A landscape with many peaks, sampled at points; each row gives a point and its height.
A climber steps from a point to the highest of its 2 nearest points, and stops where none of them is higher. Distance is the straight distance between rows; heights are no part of it.
j367 (h 239): [ 28   4  -5   5  29  -1 -13  10 -21  11 -18 -15   4 -44 -43  -1  18 -20
 -36  -2 -16  -6  30 -48  -4  11  19  13   4 -32 -50  30  -6 -17  25  10
  30]
j799 (h 179): [-14 -11   1  15 -25 -21  35 -12  -6   0   3  12 -23  17   8 -23  28  25
   4  33  -1 -11 -77  53   0  27 -32   7 -13  -4   6 -73  23   0  22  12
  31]
j495 (h 286): [-11  18 -57   4  33  15  11   0   5  -3  -6  -6 -22 -27 -35  24  21 -52
 -37  17  20  15  45 -54  -9   3  21  11  23 -14 -52  17 -15 -13  17  16
  17]
j505 (h 422): [ -1  17  39 -17  15  42  30  23  49  -6 -19 -21  -5 -24 -14  -7  22   0
 -15 -64   6  12  -3   3 -42  19   9 -17  55  30   6  23 -63   1 -16 -19
 -18]
j433 (h 415): [ 22   0 -24  10  -2  19  14  23 -14  12 -20 -17   6  13 -17   6  -5 -36
  36  58  39   3 -18   4   0 -44 -14   0  30  25  16  17  30 -26  32  -3
 -11]
j440 (h 362): [ 34  23 -42 -31  -7  29  11 -30  -9 -12   7  -1  22 -11 -45  30 -25 -35
  20 -34  14 -14 -28 -28 -25  -7   3 -19  15 -12  16  26  11 -16  39 -10
 -15]
j466 (h 232): [ -6  -9   4  21   0 -15   9  -7  23   8 -18 -38 -17  28  -2   6  17   6
   0  41   7  -6 -27  14  33  -9 -18 -26  46  20 -28 -38 -12   3 -13 -10
  20]
j78 (h 329): [ 25 -15 -13  10 -19 -30   4 -37   4  -7 -30 -10 -12  19  30 -14 -12   5
 -11 -33  30  -2  16  -2  25  -6 -20 -52 -45   2 -23  26 -17  19 -12  -9
 -15]
j457 (h 150): [-30   1  -4   4 -34  35   4 -17  54  -5  47   1  19  24   2  -9 -30 -34
  16   4   8 -30 -10  -4  -8   1   3 -20 -47 -32  13 -26  18   3  44  -3
  28]
j38 (h 528): [-11  -7  -6 -12   0   8  -7  34  -3  -6  28  14  -1  22  17   8 -45  -4
  39  49  -1  -8  82  -2  27 -21 -11  -7 -17 -19  27  25  42  -5  -8  19
   2]
j244 (h 274): [ 18  15 -10  -4  -6 -24   7 -39 -23  -7  -9  19   3 -16 -39 -10  14  21
 -31 -51 -21   3 -64 -14 -18  -6  26   4 -12 -20 -12  -5 -25   9  23   5
   6]
j687 (h 41): [ -7 -17 -14 -11 -16   4   1  14   5 -14  55  16  -4   5  10  30 -22  -9
   7  19  -9  64  37 -17 -13  -3  -5  27  42 -16  12 -18  14   0  -5   0
 -17]
j121 (h 173): [  8  33  19  11  -8 -28 -64 -37 -34  22  25 -24 -24 -15  -5  21  27  16
 -34  24 -39   7  30  16  22   7  14  23 -15   8   6   2   4 -26 -14 -16
 -15]
j124 (h 190): [ 12  -5  24  -4  26 -33 -51 -15 -45 -10  -7 -26 -23 -40   0   4  21  15
  -3  20 -43 -21  19  -7   5   6   4  23 -28 -19  -8  23   8 -29 -25   6
  -7]
j253 (h 302): [  8   8 -52  -6 -37  16   7 -45   5  -4  14 -17  12   9 -14  29 -14 -12
  22  -8  30 -14 -36  -8   3 -20  -8 -24   0 -12   4 -20  21 -10  28  -3
 -11]
j420 (h 299): [  1 -12  34 -42 -23  -9   5  -5  -4 -54  21  28  -5  13  53  22 -42  21
  18 -54 -11  21  45  -8  -9  28 -27 -14 -27 -20  29  15   7  12 -39  20
 -27]
j758 (h 378): [ 20  30 -11   3 -19  22 -23   0  32  27  27  13   6   8  -1   1 -38 -31
  -4   4  14 -24  52 -33   4 -21  31 -14 -38 -10  19  34   8  14  38  -6
   5]
j370 (h 55): [ -9  -4  -4  20 -11  12  -7  15  16  -6  19  -9 -14 -17  10  -8   5   5
 -26  24  -3  61  22 -25 -37 -16   4  -7  40 -12  -9  -6  -8  16 -18 -11
  -7]
j737 (h 189): [-35  19  -6   2 -22  32 -10   7  21  21  27  25  14   3  10  21 -22  -3
  -7  -5 -18 -24  32 -39   9  -8  29   7  11 -11  17 -27   5  40   6   5
   1]
j958 (h 370): [ 42   2  -1  24 -32 -19  -9 -15   8  29   0  18   0  32  14  -5   0  19
 -32 -21  23  28  19  14  35 -13   6 -21 -17  29  -5  16 -15  10  16 -13
  -8]
j296 (h 223): [-46  -5 -32   6 -23  11  24 -10   7 -14  -3  11  10   9  22 -12 -22  16
  14 -26  10  -3 -28 -12 -26 -11  -8 -17  -7  -3   3 -34  16  35  10  -4
   3]
j897 (h 325): [  2   0 -16   1  -7  32  -2  35 -13  11  -5 -29 -11 -18   3  12   4 -18
  -1  77   1  17  39 -19  -4 -31  15   9  54  -2   4  22   6  10   2  48
 -43]
j462 (h 339): [ 52  19 -13 -10  -3 -32  -4 -42 -24  13   0   2  -7   0 -48  22  10  -7
 -20 -44 -10 -10 -10 -12  20  -4  31 -11 -39  -8  -5  33 -18   2  36  24
  15]
j770 (h 229): [  2   2  17  15 -12 -11   4 -22 -22   1  -8  32   4 -14 -18 -44  28  51
 -11 -13 -41 -12 -77  22  -4 -16  24  25  -5  -3   9 -25 -32  17  12  29
   9]
j815 (h 364): [ 47 -17 -22   9  28 -11  46  -6 -41  17 -37 -18  12 -10 -28   3  14   6
  -8 -33  15 -19 -24  -5  20  -4 -27   1  39  15 -37  17 -15  -6  18  27
   8]
j311 (h 474): [-16  -1 -41 -18   3 -48  12 -31 -41  -6  -6  17 -19  16  -2   8  11   2
   0 -13  -6 -21 -24   9  38  -2 -12   0 -33 -15   5 -21  12  19  -9   5
  -1]
j795 (h 321): [ 36  22 -29  10 -26  36   8   8  10  27   5  18  15  10  -7  -7 -27 -24
   1 -12  35  -3  11 -15 -19 -29  16 -21  -3  14  32  39   0  18  53   1
 -23]
j166 (h 314): [-71  -1   2 -29 -22 -11  35  41 -17 -12 -16 -13  -8  32  13 -31 -19 -23
  13  24   2 -12 -18  30  -7   6 -19 -16  -7  -8  50 -34  57  37 -10 -18
  -7]
j419 (h 295): [ 16 -20  17   8 -31 -16  -8 -38 -25 -27   9 -24  -9  -6  25  11   1  26
   7   4 -36  20  -3   1  21  -3 -22   0  13 -17 -37 -11  -4  -9   3  48
 -31]
j841 (h 407): [ 53   3   3  -8  -7 -20   0 -19 -47  22 -13  22  17  -6  -9 -17 -27  38
  -5 -56   0 -14   3 -14  20 -20  21  12 -42  -7   4  40  -2 -10  30  -4
   0]
j639 (h 148): [  2 -12  36  16 -17 -22   9 -30  37 -19  13  38   8   5  20 -19 -16  14
 -10 -63 -11  -7   7 -24   8   2  15 -13 -19  -8 -19  -2 -42  18 -14  -1
  16]
j935 (h 109): [-15 -17  22 -38 -45 -20  19  11 -19  -3  27  34  15  37  -8  10 -19  48
  -4  10 -25  26  12  47  22 -25  20  12  16  11  57 -12 -11  36 -32   7
 -24]
j524 (h 221): [ 15  -2  33  -4   6   8  -8  -7  17  21  21   4  25   9 -20  15 -15   3
  11 -29 -22 -30  10   5   6  -7  26  16  -8   6  18  13 -21  -8   7  -2
  -2]
j465 (h 465): [  0   2 -17  -2  10  23   4  17  -5  -8  18  -1   7 -14 -11  26  13 -42
  29  46  15  38 -42  10 -31 -10 -18  27  31  15  12 -14  24 -38   1 -20
 -21]
j308 (h 366): [ 18   5   2 -23  48  23  12   8   5 -11 -14 -14  32 -28 -62   9  -1 -32
  18  -7  26  19 -61  10 -20  14  -9  26  23  12  -5  -1  -4 -51  -6 -49
  32]
j601 (h 110): [ 30  -9   8  25 -11   6   0 -23  34  -5  31 -31  -4  -9 -45 -16  -8  -9
  -2  31 -33 -23  -1  15  -1  16  15   0 -24 -24 -25  17 -32   6  33  44
 -13]
j91 (h 532): [-10  -2 -23 -31  38  39  15  20   0  -7  -7  27  35  -5 -14  43  -5 -41
  54   3  50  11 -41   8 -13  -3 -21  47  11  23  11  11  35 -52   3 -21
 -14]
j64 (h 270): [-48  14 -33  13  53  13   8  23   5  -4 -21  10  -6 -15   1  -8  11 -30
   8  22   8 -19 -47  -6 -31   8   0  16   3   0 -16 -38  15  22   0   4
  27]
j954 (h 218): [  0  16  15  28   6  18  -6   0   7  14 -52  32   2 -18  26 -43  23  30
 -23 -58 -10 -48  -8 -31 -25  -6  27 -14  -1  10  -5  20 -24  37  15  24
  10]
j509 (h 70): [ 24   0  -5  14 -29  19  11  -4  19  37  35  20  19  28 -13   6   5   3
  14   4  26 -21 -38  47  -9  -9  14   8 -36  28  45   6  19 -15  54  -2
 -22]
j738 (h 390): [-15  31 -10 -22  -9  -6  -6  -3   4  30  23  52  14  16  21  38   2 -18
   2 -46   5 -16   5   4   3  28   9  18 -36  26  42  -7  14   8   6 -17
 -16]
j216 (h 423): [  6 -36 -52  18  23 -20  26  15 -10  -4 -21   2 -22  -7  -9  -6  18 -11
 -13  17  30  18  21 -11   7 -15  -9  -2  12  -5 -21  12 -12  15 -34   6
 -13]
j969 (h 127): [-31  12   0 -15  36  23 -17  -8  22  -9  -1  -9  -9   4  29  38  12 -42
  -2 -35  36  28   8   4  21  36 -13   1  24  36 -39 -14 -14 -27 -54 -36
   8]
j792 (h 631): [  1 -43   9 -15  31   9 -14  30   2 -27  11  -1  -8  23  28   7 -14 -15
  35  29  21  -2  74  22  23  21 -20 -12 -30  -5  11  46  16 -11 -49  31
  -6]
j715 (h 402): [ 25 -19 -15  28  15 -19  20   5 -33  26 -21  14   9  -4   5  -2  29  33
  -7 -10  -3   4 -10  -4  24 -15  -3  39  17  12 -28  -8  -7   0  15  26
   5]
j676 (h 296): [ 37  30  -8   1  -6  17   1  20 -27  51 -11  13  31 -13 -51  -7  -9   4
 -16  -3   5 -24  -2  -7   9 -31  35   9  34  23  35  26   2   3  23 -29
  10]
j34 (h 345): [-20   1  23   8  44   3  -9  -9  41 -19 -15  -8  -4  -5 -19 -14  18  -3
  -3 -10 -11  -1 -29 -12 -12  18  -6   3  33  -9 -33 -41 -35 -26 -15 -33
  66]
j579 (h 211): [ 29 -19  24  -6  45  -2 -28   4  -9  -4 -12 -35 -10 -40 -39  -8  30  -8
 -22  13 -28 -21  45 -32  14  15  22  26  -6 -26 -24  38 -32 -33 -31  17
   6]
j324 (h 391): [-23   5  37  -8 -38 -23 -25   6 -27   2   1  -4   5  16  46 -23 -23  33
   7  -6 -10  27  16  26   3  -2 -19 -20 -44   6  31   6  31  -9  -6 -41
  -6]
j730 (h 459): [  2   2  -6 -11  28  18 -12   8   0  15  33  28  27   2  -4  41   4 -25
  38 -22   6  -9 -22  10  -8  16  -4  47 -18  22  22 -11  28 -40  17  -8
  -5]
j384 (h 451): [-10  20   0   3   5  29 -40  26   6  24   4   1  -3   3  26  18  -9 -28
  10  43   3 -22  71 -21  21  -5   8   1 -13   7   3  31  24  -1   3  -2
 -14]
j843 (h 236): [-24 -11   0   8  53  38  19  46   5  -7 -27 -13  21 -33   8  -8  -2 -12
  17   8  10 -10 -11 -20 -36  -7  -2  21  36   3 -16 -11  -3   6  -9  14
  20]
j106 (h 172): [ 11  20  43  33  16  -1 -14   0  29   0 -23 -25 -42 -29  -3 -38  44  28
 -24  66 -46 -19  -9  16 -19  30  15  11  13  -1 -34  -7 -47   0   1  40
  21]
j545 (h 287): [-16  18  17   6 -34 -31  -4  -8 -36  12  27   3 -30  28   3  -1   2 -13
 -27  14 -23 -19  28  62  17  43  -5  25 -37  21  50  -4  29  14  13  18
 -35]
j707 (h 484): [-23 -33   8 -18 -18 -19  -7  49  -8 -38  23 -17   7  20  33 -10 -22   0
  18  50  19  57  48  12 -27   5 -26 -25  -7 -21  30  26  35   2 -39  -5
  -8]
j339 (h 206): [-22 -23  28  -6  25  32 -19  47 -18  -6 -31 -24  26 -35  41  -7  -9  15
  20  17 -25 -18  20 -31 -24 -11   4  17   0 -22  -6  11  20  -8 -16  32
  -4]
j764 (h 220): [-40   6  51  -2 -17  -7 -19  34 -49  15 -17 -17  18  -6  61  -6  -6  27
  11  21 -33 -21  20   0 -10   4  -4  18   0  10   9 -11  43   9   0  35
  -9]
j719 (h 289): [ 32  10  -4  23   7  31  14   1  23  28 -32 -28  12   8  -5  -3  11 -14
  11   3  27 -55 -35  10   1   6  -2 -20  19  31 -12   5   7  -3  51  18
  10]
j23 (h 118): [-14 -15  -6 -14  18  11  23  -1  35  -8  -4  -2  14  21  -2  39  -6 -24
  34 -25  39  15 -10  19  16   7 -25   4  18  34 -16  -3  -5 -29 -28 -30
  -3]
j541 (h 259): [ 25  40  -8  16  14  14   1  10 -12  44 -40  22  24 -20 -12  -8  19  22
 -32 -55   7 -26 -12 -21 -17  -6  25   5  26  23   3  20  -8  14  36 -13
  17]
j710 (h 548): [-15 -53  -4 -30  25 -28   4  43 -16 -45   1  10 -14  13  30   5  10  -2
  14  14  34  33  46  15   5  22 -37  -8 -10 -13  19  26  25  -2 -78   7
  -7]
j760 (h 368): [-18   9 -39   3  -1  31   7  10  -1  22 -27 -25  -6   5   0  14   4 -34
  10  64  13 -24   5 -23  10 -31  -1  -8  26   0 -14  -1  19   3  22  25
 -19]
j288 (h 346): [-22 -24  64 -27 -38 -29 -15   5   6 -30  10  13  26  21  61  -9 -41  35
  28 -35 -11  25  26   4  -2   2 -17 -31 -29  -4   9  24   8 -12 -30 -14
  -5]
j240 (h 182): [  6  -9  20  27 -23  -1  14 -11  17 -10 -39  23   8 -11  40 -43 -16  29
 -18 -73  15 -10  21 -43 -16  -5  14 -34  -7   6 -23  33 -31  20  -1   9
   8]
j507 (h 185): [ 22  -4   5  -7 -10  18  -5 -35  43  -9  42  -1  28  11 -30  18 -25 -23
  24 -26  -7 -40 -20  -1  -1   7  20 -10 -44 -22  14  -4 -10 -14  30  -1
  13]
j535 (h 158): [ 10  30  37  20   1 -15 -48 -20  -4  23   5 -22 -21 -17  17   8  46  15
 -32  -6 -29  24  -4   4   3  22   1   9  25  26 -22 -22 -23 -28  -9 -29
  -1]
j76 (h 130): [-14   9  -1 -17 -49  -9   8   9 -18  17  41  34   4  37   3  18 -36  18
 -14  23 -14  -4  53  14  48 -14  16  29  10 -12  52 -22  23  33  -6   5
   6]
j932 (h 442): [ 16   4  42   6  16  12  -4  22  10  -3 -13 -50  -3 -33 -26  -5  10   3
 -18   0 -17  23   6  -9 -17  -3   0 -11  59   5  -6   7 -38 -22 -29 -38
   9]
j936 (h 335): [  4  -2 -13  14 -12 -32 -14 -42 -34 -20 -17 -15 -30 -13  17 -10  25  12
 -24   0 -24  -1 -13 -22  27  11  -3 -13 -18 -27 -66  -6 -10   3   8  34
  -6]
j631 (h 120): [-23   0  38  -4  13 -18 -12 -17  24 -17  23  19 -15   9  23  10  15 -22
 -16 -52 -26  -8  22  -6  14  46   6  10 -19   4 -22 -17 -44   8 -32   6
  10]
j866 (h 144): [ -4   8   7 -18  24  -6 -32  -7  -9  -3   2 -20 -35 -21  34  28  38 -10
 -20 -30 -11  23  27 -14   8  23 -14   5  21   8 -21  -5 -15 -15 -39 -19
 -20]
j809 (h 477): [-18 -15 -39 -27  37 -23  -4  10 -22 -27   0   9 -43 -11   0  14  18 -26
   0  29  10  10  31  -2  23   9 -16  -2   1 -11   8  12   6   7 -55  -6
 -28]
j933 (h 328): [ -9 -24  -4   4  -6  -2  33  43   5 -15 -35   5  18 -19  15 -38  -3  43
 -18   3  33  73   0 -20 -66 -21 -11 -18  30  12  -1  29   0  17 -14 -18
  -2]
j277 (h 160): [ -5 -32 -26  -3  -4 -15  42  -4   3   5   9   0   8  27  -5   1   7   4
  28  14  29 -21 -64  37  20  -7 -30  -3 -22   3  -2 -45  24 -12  15 -11
  28]
j957 (h 154): [-19  19  11 -13 -35   2 -17 -19 -11  12  48  25   9   7 -20   6 -25  26
 -10   6 -48 -28   9   3  27 -13  41  32 -13 -23  39 -31   7  31   7  12
   3]
j58 (h 354): [ 29   5  -3 -28   8   1 -33 -15 -35  -5 -14   1  15 -11  18  -6 -44  31
  34 -40  -7 -20  23 -39   7 -28   1 -12 -31 -25   9  42  17 -17   8 -12
   0]
j513 (h 369): [ 18 -13 -12   5  68 -21 -23  -6 -20  -2 -15 -19 -17 -12 -35   4  32 -40
  -6  12  15   3  -4   1  10  14   6  14 -36  -5 -47  12   0 -36 -11  -2
  30]
j325 (h 403): [-14  11 -23 -26 -24 -41   7 -19 -34   3  30  26  -7  25 -11  10 -10   6
  -3   1  -8  17 -17  24  32   5 -16  13 -30 -25  40 -30  40 -11  -3 -45
   9]
j358 (h 420): [  1  12 -34  22 -11 -11   4  -2  31  17   6  33 -15  22   9   6  -9 -21
 -21  -2  60  37  34  -9  11  -9  -3 -14  -4  30   0   7  -2   3   6 -48
  11]
j165 (h 319): [  6   1  -3   3  35  39  14   5  39  -9 -12 -16  13 -18 -30   1  12 -17
  11  16  18 -28 -63   6 -29  16  -2   4  48   3  -7 -41  -7 -24  18 -15
  48]
j688 (h 396): [-15 -18 -26 -14  21 -20   7 -42 -19 -23 -18  -2 -13  -6  15  10   4  -1
   6 -39   1 -30  -5 -27  13   9  -8  -6 -29 -21 -34  -1  -2  22 -16  39
 -11]
j196 (h 258): [-29  -2  -9 -25 -12  -4 -19  -3 -28 -24  -3  28  -4   2  61  16 -37  16
   7 -49   0   4  56 -35   7  10 -27  -9 -27 -27  17   5  37   6 -26  -5
  -4]
j863 (h 327): [ 49  27  -7   1 -34  20 -13  12 -18  30 -11  -2  17  12 -16  -6 -22  12
  -1  17  18  10  11  20  11 -37  15  -9  10  26  42  42  11  -7  27 -22
 -28]
j907 (h 63): [-19 -38  16 -14  38  13  20  11  31 -20  16   2  10   9   7   8   7 -30
  32 -21  -3 -19   6  20  -1  21   5  12  -8   3  -3   1 -23  19 -32  32
 -21]
j295 (h 14): [ -3 -30   1  19   9   3   0  -5  22  -7  21 -13   8  18  13  19 -11 -15
  16  12   0  11  26  -4  18  11 -21  11   7  -7 -47 -24   1 -19   3  18
  17]
j449 (h 213): [ 33   2   6  43  -9 -26   0 -13   0  18 -19 -26 -25  14  -8 -30  32  22
 -23  58  -2  -2 -29  34  26  -9 -11  -6   5  15 -34 -25 -22  -1   9  24
  21]
j913 (h 452): [  3 -12 -17  -1   3 -13  17  20 -33  18  -6  24  16  -7  12  -9  -6  39
  22 -13  -2  20 -28  19  -3 -21 -13  25 -20   4  15  -2  30  -3  16  -7
 -11]
j668 (h 371): [-15 -18 -34  -1  -3 -11  53  14  -8  -9 -35   1   1  -2  -5  -9  -2  28
   3  13  41  50 -27   0 -19 -29 -22 -12  21  18  -4   3   8  20 -18 -11
 -19]
j133 (h 324): [ 26   8 -31  23   1  27  39  11 -18  16 -52 -18   3 -15  -4 -10   8   1
  -9  -7  34  -7 -33  -5 -28 -12 -12 -18  55  34 -12   8   3  12  26  16
 -12]
j580 (h 448): [  9   1 -27 -24   6  44  30  16   8  -8 -15   8  44  -3  -7  27 -34 -12
  51 -30  35   1 -18  -8 -18 -19 -17   2  24  17  14  32  27 -25  20 -20
 -19]
j221 (h 131): [ 11   2   5  29  13   5  -1  -5  58  -3  31  -7 -41   6 -18 -14  24 -39
 -24  32  -5  -5   8  18  -1  36  12 -13 -18   2 -25   0 -39  20   7  32
 -12]
j984 (h 311): [ 21   9  21 -26   5   2 -22  -2 -34   1 -26  -1  37 -27 -11 -15 -32  46
  35 -37 -34  -6 -31 -20 -13 -38   2  11 -12 -16  22  18  14 -21   9 -40
  -8]
j485 (h 103): [  8 -25  43  34  11 -23 -10  -1  24 -25  -1   5 -12 -11  -1 -61   8  15
  -3   0 -11  12 -19  13 -15  12  -8 -10 -26 -19 -27   6 -29  -7  -8 -14
  27]
j241 (h 89): [ 31  -4 -13  24 -28  34  13  -7  19  16  33  -6  18   6 -39  -2  -6  -4
   9  27   1 -24 -30  13 -12 -12  22  13   4 -13  19  -6   2   3  54  46
 -10]
j429 (h 121): [-20   5  13  14   1  10 -26   0  27 -13  13 -13   4  -2   4 -44 -20 -11
  10  15 -16  -7 -25   1 -23   4  -5 -18 -34 -26 -11 -22   5   0  16 -33
  25]
j442 (h 263): [-12   4  22  -6 -40 -12  -4 -22 -41  -5  24 -19 -23  26  11  17  -7  24
  -4  32 -29 -29  33  73  20  13   5  11  -3  28  43  11  13  15 -13  58
 -57]
j925 (h 394): [ 22  23  37  12  28 -13   0  12  15  10 -22   2   2 -19 -39 -18  30  29
 -28  -4 -19  11 -26   0 -13  -1   0   6  51   9 -10 -19 -42 -27  -1 -53
  50]
j771 (h 201): [-11   3   1   2  -3  -7  11  -9  -2  11  16  22  -7  -4 -18  -3  41  13
  -1  -3 -21 -16 -71  40 -10  21   7  23 -16  13  19 -43  -1  13  11   1
   2]
j265 (h 86): [-29 -14  52  27  -4 -14  -2  21  31 -12  10  21  -7   1  17 -36  18  24
  -2  13 -37   9   6  -3 -20  21   2  11  21 -17 -19 -32 -26  11  -8  16
  31]
j564 (h 367): [ 12   3 -14 -10 -12 -40 -35 -49 -33 -19 -38 -25 -33  -8   5 -15  16  21
 -24  -8  -6  -5  -9 -11  24 -10  -4 -56 -33 -17  -2  21 -12  12 -43 -24
 -20]
j423 (h 256): [  0  -4  40  22   3  15   0   2  31  23  -4  -6  15  24   2 -10   4   9
  29   1  -4 -62 -19  23   1   7  10 -11 -16  23   6  -8  -5   2  27  16
   4]
j474 (h 433): [-18 -10  25 -13 -44 -31 -22  25 -56 -16   1 -22 -12  11  41 -19 -18  25
  -8  39 -16  49  46  20  -4  14 -32  -7   0 -23  26  -7  57  -3 -15  -9
 -15]
j690 (h 88): [-14 -21  22 -17 -42 -11  27  10  22   1  20  26  27  16  -7   5 -23  59
  -3 -14  -5  52  -9   2   0 -28  14   7  27  -1  15 -12 -16  24  -6 -12
  -4]
j289 (h 242): [-27   1  51  -1 -29  -9  -4  14 -42  17 -13 -26   3  18  33   7  11  38
  -5  31 -29 -13   0  52   5   6  13  12  15  43  17  -2  12  20 -12  53
 -33]
j251 (h 69): [ -5 -12  22  26 -24  -9  12  23  18   3   9  20  11  21  37 -19   2  45
 -10   8   1  55   8   0 -25 -12   1  -1  34   6 -13 -20  -9   9  13  11
  25]
j978 (h 224): [  1  16  -3  -6 -37   9 -32  -1 -18  14   1  21   6   4  44  12 -19  23
  -8 -20 -21  -1  45 -22  14 -11  11  -3  -5   1  21  11  16  27   1  16
 -24]
j368 (h 139): [  0 -20 -53 -12  15  -1  37 -16  24  -6  14  15   2  21 -35  20   7 -47
  23  -2  65  -5 -40  17  13  -2 -14   0 -11  15   0  -8   5 -31   6 -24
  14]
j163 (h 416): [ 21   8 -30 -10  61   5  -5   9 -25 -14 -18 -21   7 -20 -66  12  20 -73
  -6   4  33  24 -24 -11 -13   9  -4   9  15  -9 -32  22  -2 -42   5 -26
  47]
j602 (h 27): [ 10 -12 -12 -14  14  14  -6  -4  34 -31  47   4   3  14  -2  44 -37 -32
  26   2   8  35  48 -11  17   4 -17   5  14 -20 -10   0  -9 -25 -23  -2
   3]
j87 (h 271): [ 20  13   1 -30  48  -7 -25  16 -40   3 -19   0  20 -45 -41  -8  -9   7
  -4 -31 -14   2  -5 -30 -26 -17  20  17   1 -23  21  30   5 -20  -7 -34
   8]
j862 (h 91): [-30   6   9 -16  26  26  -2   1  57 -14  35  11  -1  -4  -7  26  -6 -54
 -11 -19 -17 -18  32 -22   3  23  30  10  -6 -19  -7 -10 -40  16 -29  12
   2]
j293 (h 193): [ 39  21  35  51 -15  -6 -14 -26  10   1 -17 -17  -9 -11 -11 -43  21  28
 -16  33 -34 -18 -20   5   8   5  -3  -2  17 -14 -56  -3 -28 -18  43  39
  25]
j870 (h 267): [-68   1  -8  -8 -29  14  20  16   6  -3 -21 -11   6  21  23 -30 -26  10
  15  21  -6 -41 -16  -3  -1 -26   3 -40  -9 -17  22 -34  28  55  -7   0
   3]
j404 (h 261): [-11 -14  -8 -10 -12   5  15 -24   6 -12   0 -40 -14   2  -1  23  12   8
  -4  22 -25  -3 -13   4  22 -14  -6  -5  35 -16 -17 -34 -23  20 -22  27
 -33]
j587 (h 417): [  8  15 -21  -5   3 -16 -18 -19   4  -2 -15  -9 -23 -12 -17 -13   4 -16
 -21  -2  10  15 -12   1  -5  -8  10 -39 -10  -9   8  13 -16  18 -22 -45
 -19]
j503 (h 486): [ -6  10 -37  -5  -1 -17 -14 -19  13 -13  -3  19 -27  -5   3   8 -15 -19
 -21 -17  31  26  52 -31   7 -13  -2 -33 -16   1  -3  15 -15   6 -45 -55
  -1]
j478 (h 506): [-15  -8  28   2  17  21  18  27  33 -18 -35 -39 -15 -22  21 -17  25  12
 -15 -18   8  24  -4 -12 -40   6  -2 -28  60  20 -20   0 -35   7 -35   4
   4]
j864 (h 358): [-36   9 -10  -6   7 -20  -5  25 -19   2  16   6 -13  14   2  -6  -5 -28
   9  30  -5   9  -9  25   4  10 -22  10 -22  -1  25 -25  41  -3 -15 -41
   4]
j754 (h 153): [ 31  19  28  32  38  23   0  14  50   6 -10 -30 -27 -13 -38 -33  27 -22
 -11  48 -18 -34 -11  21 -32  39  11   2  10   4 -18   7 -36   2  24  24
  29]
j234 (h 255): [-23   5 -50 -11 -41  -1  36 -35  17  -2   0  18   6  14  14  27  -8  18
  10 -37  44  21 -43  -4  -4  -1 -30 -22 -11  27   4 -30  27   4  16 -30
  -9]
j334 (h 326): [-25  37  15  -6 -41  -4  -8 -20  10  33  34  22  -8  26   9  17   8 -22
 -27  -8 -20 -52   7  24  21  41  20   6 -58  11  37 -21  12  27  28   9
 -12]
j329 (h 332): [ 12  -4 -31  18  34 -15 -17   4   0   7  23  -4 -30 -22 -16  11  39 -36
 -28  48  -4  37  26 -12   7  22   8  27  -2 -17 -43   2  -5 -11   2  18
   0]

For each start below, name the point where the climber stops.
j23 => j841
j429 => j913
j241 => j311
j764 => j91
j690 => j792
j862 => j863
j969 => j163
